Each row is a point on a tangle of strands that fork and nearly touch. The rows are in no order.
Points whose rows are less than 71.7 apart are linked; no others are. Some points are linked to none.
Z_981: [ 14   9 -22 -33   0  -5 -19  12  36  -2 -19  -2   1  32 -11   5 -23  -9
  -9  16]
Z_119: [  5  -7 -44  16   2   3 -33   0   4  -9 -13 -27   4 -30  33  -5 -15  36
  16  -6]
Z_116: [-21  15  34  -7  -9  33  45  -1 -20  -2 -12  19   4  18  -9  22   8 -66
 -33  12]
Z_691: [-14   2 -57 -18   1  -1  29  31  36  14 -16 -10   2  -3   8   9   3  -6
 -23   7]
Z_274: [ 16  -9 -31  22  -9 -21 -30   8  -2 -18  -6   8   8  20  15   9   5   7
  -8 -12]
Z_924: [-26 -23 -65 -29  -8 -20  -7  34  32 -19  -8  -6   5 -28  -7  -9 -28   1
  -4   2]
Z_31: [  4 -16   7  -7 -30  -8 -19 -16  -6 -10  -5   4 -27  27   6  -1  -1  21
  20   3]
Z_873: [-24   3 -39  -6   8 -24  33  33  17  22   5  10  36  34 -20 -22   9 -38
 -33  14]
Z_513: [ 17  28  10   1  -9 -10  -7   2 -13 -28  -6  27  -8   5  26   9   4 -16
  11   0]
Z_578: [ 22   2 -13   3  10  -1 -20   6  38  11   7  15  11 -43  14 -16   3  55
  26 -30]
Z_411: [  0 -28  -5  -4  13 -22  15  -3  19   3   6  -8  -3 -34   0 -14   2  18
  18 -21]
Z_929: [ 17   4  -7  19   9 -21 -49  -6   9  16  16  -2  -8 -24  26  30  26  26
  15 -19]
Z_179: [ -8   4 -17 -12   4 -16 -34  14  40   0   6  12  -5 -59   2  -7   8  35
  15 -18]
Z_974: [-19 -20  64  13 -13  19   2 -16 -46  10  20  17 -24  16   5 -11 -39 -17
  -1  19]
Z_46: [  1   3  15   7  15  -5 -13 -20   8  29 -15  -6 -32  11  -9  -3  -5  14
 -10  15]
Z_753: [ 19  12  13   7  -7  13 -12 -17  14  -6  24 -19  -5   1 -35   8 -15  23
  17  10]
Z_443: [ -4  13  -5 -33  11   4  30  19   8   8 -18 -11  10  25  -2  14   8 -60
 -19  14]
Z_67: [ -3  13  53  18   4  35 -20 -62 -57  14  18  24  -8 -32   8 -16  21  -6
  17 -11]
Z_911: [ -5 -37 -68   2   0  -4 -27  20  35   1 -13  -4   9  -8 -13   2 -32  22
  -4   7]
Z_237: [ 10  25  41 -33 -16  -3  -3   1  -4 -16  -1  21  10  11   8  17  10  -4
 -12  -2]
Z_121: [  9  -8 -12 -16  -4  17  14  22   2 -12 -11   5 -18  10  23 -13 -10  -2
  -8 -17]
Z_129: [-21 -18 -18 -21 -12 -10  23   2  -6  -4 -29  -7 -13  35 -25 -32  18 -25
  -5  12]
Z_695: [-16  -7  -6   3  -9  13  20  16   3  29 -34  12   0  73  -9  -9  24 -46
 -34  17]
Z_421: [  0 -19  32  11  14 -11 -16 -31 -28   4  11 -34 -10 -28  -9 -12  -1  26
  41 -12]
Z_763: [  6   8 -49 -20 -18   2  -5 -10  16 -11  -2 -10   2  44 -10   5 -10  -6
  -2  17]
Z_108: [ 14  -6 -22  -7 -26  -9 -10  -2   3 -10   6  -5   6  33   8  30 -10  23
  -1   3]
Z_696: [ 14  22   4  16  17 -19  -2 -10   3  -5   0   3 -17 -24  30  -4  -8  13
  50  13]
Z_186: [ -8  -5  33  -6   9 -23   3 -18  -9  20  -8  14 -25  29   0  -2 -24  -2
   2  29]
Z_215: [ -4 -21   8   9 -19 -12  27  -2 -32  -6   9 -15 -13  15   5   1 -12 -22
  21   0]
Z_257: [-18 -11 -31 -18   0 -12  -1  44  11 -24 -30  -5  34  13  13 -17   6  -3
 -27  -8]
Z_260: [ 20  16  14  13  -2  25  38  -3 -13  -7  19 -10   9  -9  20  -4  -7  20
   6  -2]
Z_400: [ 17  -1  -8   6   8  11  16   0   3   6  14  18 -30  -9   4 -19  -3 -23
   2 -25]
Z_486: [ 16   4  12   4  19   0 -34 -24 -15   5  -1  -9 -18 -28  24  15  23  12
   7 -20]
Z_55: [18 17 20 18 20 10 22  5 13 -5  5  5 22 -8 26  0 -9 48 14  1]
Z_881: [  7  16  22 -22   2  -6  -2 -18   8  -1  18  -1   8  -4  -9  32  14  -3
 -22 -10]
Z_545: [-18   1 -26 -22 -11  -9 -41  21  26  11  11  -6  18 -83   1  14   6  52
  33 -15]
Z_162: [ 20   2  -3  -9   0 -15 -28   4  27  -2  20  -5   6 -18   2  37  28  14
  -8 -29]
Z_690: [  1   0 -14  14  16   2 -20  -6 -22  -9   5 -37  17 -48  27 -13  -3  41
   8  -4]
Z_735: [  0   7  30  12  -7  29  -3   0 -27   1  24  -9  -2 -12   2  -8  -7  18
   6 -21]
Z_521: [  4  14 -17 -22   0  -1 -17  20  44  -4 -15   1   7  -5  -7  19 -14  28
   4  18]
Z_440: [ 16 -19   6  12  17  -8 -12  -6  10  11  18  12  -1 -36  16 -15  11  30
  40 -38]
Z_731: [ 17   9  31  -6   6  35  27 -24  -6 -17 -31  20 -12  18   4 -10  -5 -25
   6  13]
Z_341: [ 22  10 -10 -15 -15  14  17  -8  -7 -13  12 -22  10  15   7  21 -17 -35
 -16  -9]
Z_417: [  9   7  46  -1   6   1  19 -27   2  15  10  39 -13  -5  23  -4  14  14
  11  -2]
Z_51: [ -6  27  57  23  -8  31  15 -33 -12   7  13  57 -31 -16  20   0  22  -6
  17   8]
Z_241: [  8 -21   6  25  25  14   4  23   9  -5   2 -28   4 -14 -16   0   9  -4
 -14 -28]
Z_729: [-24  -1 -22 -25  -7  -6  24  26   6  31 -13  11  30  73 -14 -14  22 -59
 -15  17]
Z_577: [ 13   0 -13 -18   5  14   3   3  -2 -20  -2 -12   8 -16  31  11  -4  -2
 -18 -21]
Z_416: [-31  -7 -57 -36 -29 -18 -11  41  20 -15 -22  -2  31   4  -9  -9  -8   4
 -18  14]
Z_865: [ -8   6  -6   6 -19  -9  18  -1 -37  -8  22 -33 -24 -12  -1 -13  -7  -7
   2   8]
Z_206: [ 21   6   9  14   0  12   3   0  -8 -21  -7 -10  15  41 -22  -3   5  -2
  -7   7]
Z_820: [  7 -20 -41  19   5 -12 -41  24  11 -17  -3 -12  14 -12   8   7 -23  16
   4 -10]
Z_741: [  5   0  45  33  -8  12   1  -9 -26 -21  -3  19   3  32 -25   7   5 -18
  -2   9]
Z_860: [-22  -5 -41 -22  20  -7  -5  34  42  13 -13 -11  14 -26  -8  25   1  -3
 -36   3]
Z_159: [ -1 -22  31  31 -12  19  14 -11 -29  -9 -15  26  -2  47  -2   0 -20 -42
   0  20]
Z_656: [-14  -4 -37  -5   3 -17  37  25  18  -2  -5 -17 -13 -21 -14  -4  24 -11
 -10   2]
Z_229: [ -2  20   2 -10  -3  16  37   4 -11  -7   2  11   5  24  16   7  -1 -45
 -29  -1]
Z_958: [-14  26  70  28  -6  34 -13 -34 -44  13  14  33 -31 -34   3   6  22  -8
  13   3]
Z_336: [ 14  37  16  21  16 -10 -15 -12 -25 -21  15   5 -16 -21  21  -7  -9 -15
  30 -11]
Z_661: [ -7 -29 -28  -4   1 -26  14  -1  12  -3   9 -10  16   0 -12  -1   0  -1
  -9  -7]
Z_29: [ 17   3  15   6  13   2 -25 -16  11  -2 -20   7 -26  -8 -14   5  21  21
  -8  -9]
Z_262: [ -4   1  -7  10  29  -2  -6  36  28   5  -7 -10   6 -33   2  10   1  13
 -29 -21]
Z_938: [-13  -5   5 -12 -19   2  20  -1  -3   3 -24  15 -15  42 -11   2  30 -19
 -16  20]
Z_607: [ -5   7 -16  -7  13 -11  17   7  16  14  16   8  -2  28 -37 -11 -23 -41
  -2   1]
Z_40: [-14  16 -22  20   5 -26  -1  22 -10  -6  15 -35 -14 -31 -10  -8 -10  15
  13  17]
Z_294: [ 16   5 -15  -6  21   8   3   6  32  -5  10  18  27 -34  29   5 -11  39
  11  -8]
Z_425: [  2   5  37  10 -17  12 -16 -36 -56  -6  12   1 -29 -25  26 -10  29   7
  32 -14]
Z_677: [ -3  11  53  17 -11  50  -4 -20 -37   4  11  -1 -22  -9   9 -18 -20  -8
  -8  -1]
Z_902: [ -9 -21  16  11   1  14  25  11 -21  -2 -35  13  16  65  -8   5   5 -61
 -21  16]
Z_381: [ -8   1  52  26   2  -6 -10 -16 -26  16   0  25 -37   3  26   1 -23 -10
   3  21]
Z_653: [ 21 -15  -6  12   9  14  13 -19  16 -15  -5 -12  -1  21 -37  -4  -5  10
  13   7]
Z_288: [-13  -2 -10  14  14 -32 -16   7  -3   6  -9 -24 -12 -52  -7  -4  13  37
  39  16]
Z_788: [ -1   4  -7 -14  19  -5  19  -6  -7  31 -11 -14  32  38 -13   2   7 -68
 -48   7]
Z_226: [ -2   1  18  28  21 -11  -8 -35 -36   7   8 -33   9 -55   3 -20  15  39
  25   3]
Z_446: [-18 -11 -36 -18   6 -26  27  18  23  16   7   1  54  18 -29  -7   2  -3
 -27  -1]
Z_870: [  2 -15  38  -9 -15  -1 -13 -29 -28   1 -12   7 -43  -1   8 -13   3  13
  25  -8]
Z_704: [  8  10 -11 -17  -1  20 -15   8  24   4  17 -25 -16 -11 -21   6 -14  17
  -4  -2]
Z_882: [  1  -9  -2 -11 -12 -11  12  13   5  -7  -6  -8  40  58 -33  12  -5   1
  -1  12]
Z_451: [ -6  22 -33  16  -8  -4 -62   5  24   3  17  -4  27 -68 -15  15  16  55
  37  -8]
Z_450: [  7 -15  17 -21 -25   9  19 -18 -30  -3   7 -12   3  38  -5  -2 -26 -28
   0 -10]
Z_961: [-14   8  39  16  -7 -19  17  -2 -25   3  27  28  10   7   0 -22  -3  22
 -21   8]
Z_74: [ -6 -15  39  -6  -8  14   3 -28 -18  23   2  36 -25  32  -2  13   0 -31
 -34   5]
Z_196: [-23 -10 -56  -4   1  -8  21  28  37   6  -9 -25  44  20 -48  -4   9  -3
 -15  26]

Follow the links from the first point to the second, and from the first to the third. Name the last point that the two ways share.
Z_288; Z_400; Z_788 -> Z_341
Z_974; Z_274; Z_451 -> Z_578
Z_521; Z_51; Z_257 -> Z_108
Z_695; Z_416; Z_870 -> Z_108
Z_981; Z_381; Z_262 -> Z_661
Z_735; Z_241; Z_729 -> Z_661
Z_129; Z_162; Z_257 -> Z_695
Z_486; Z_129; Z_159 -> Z_695
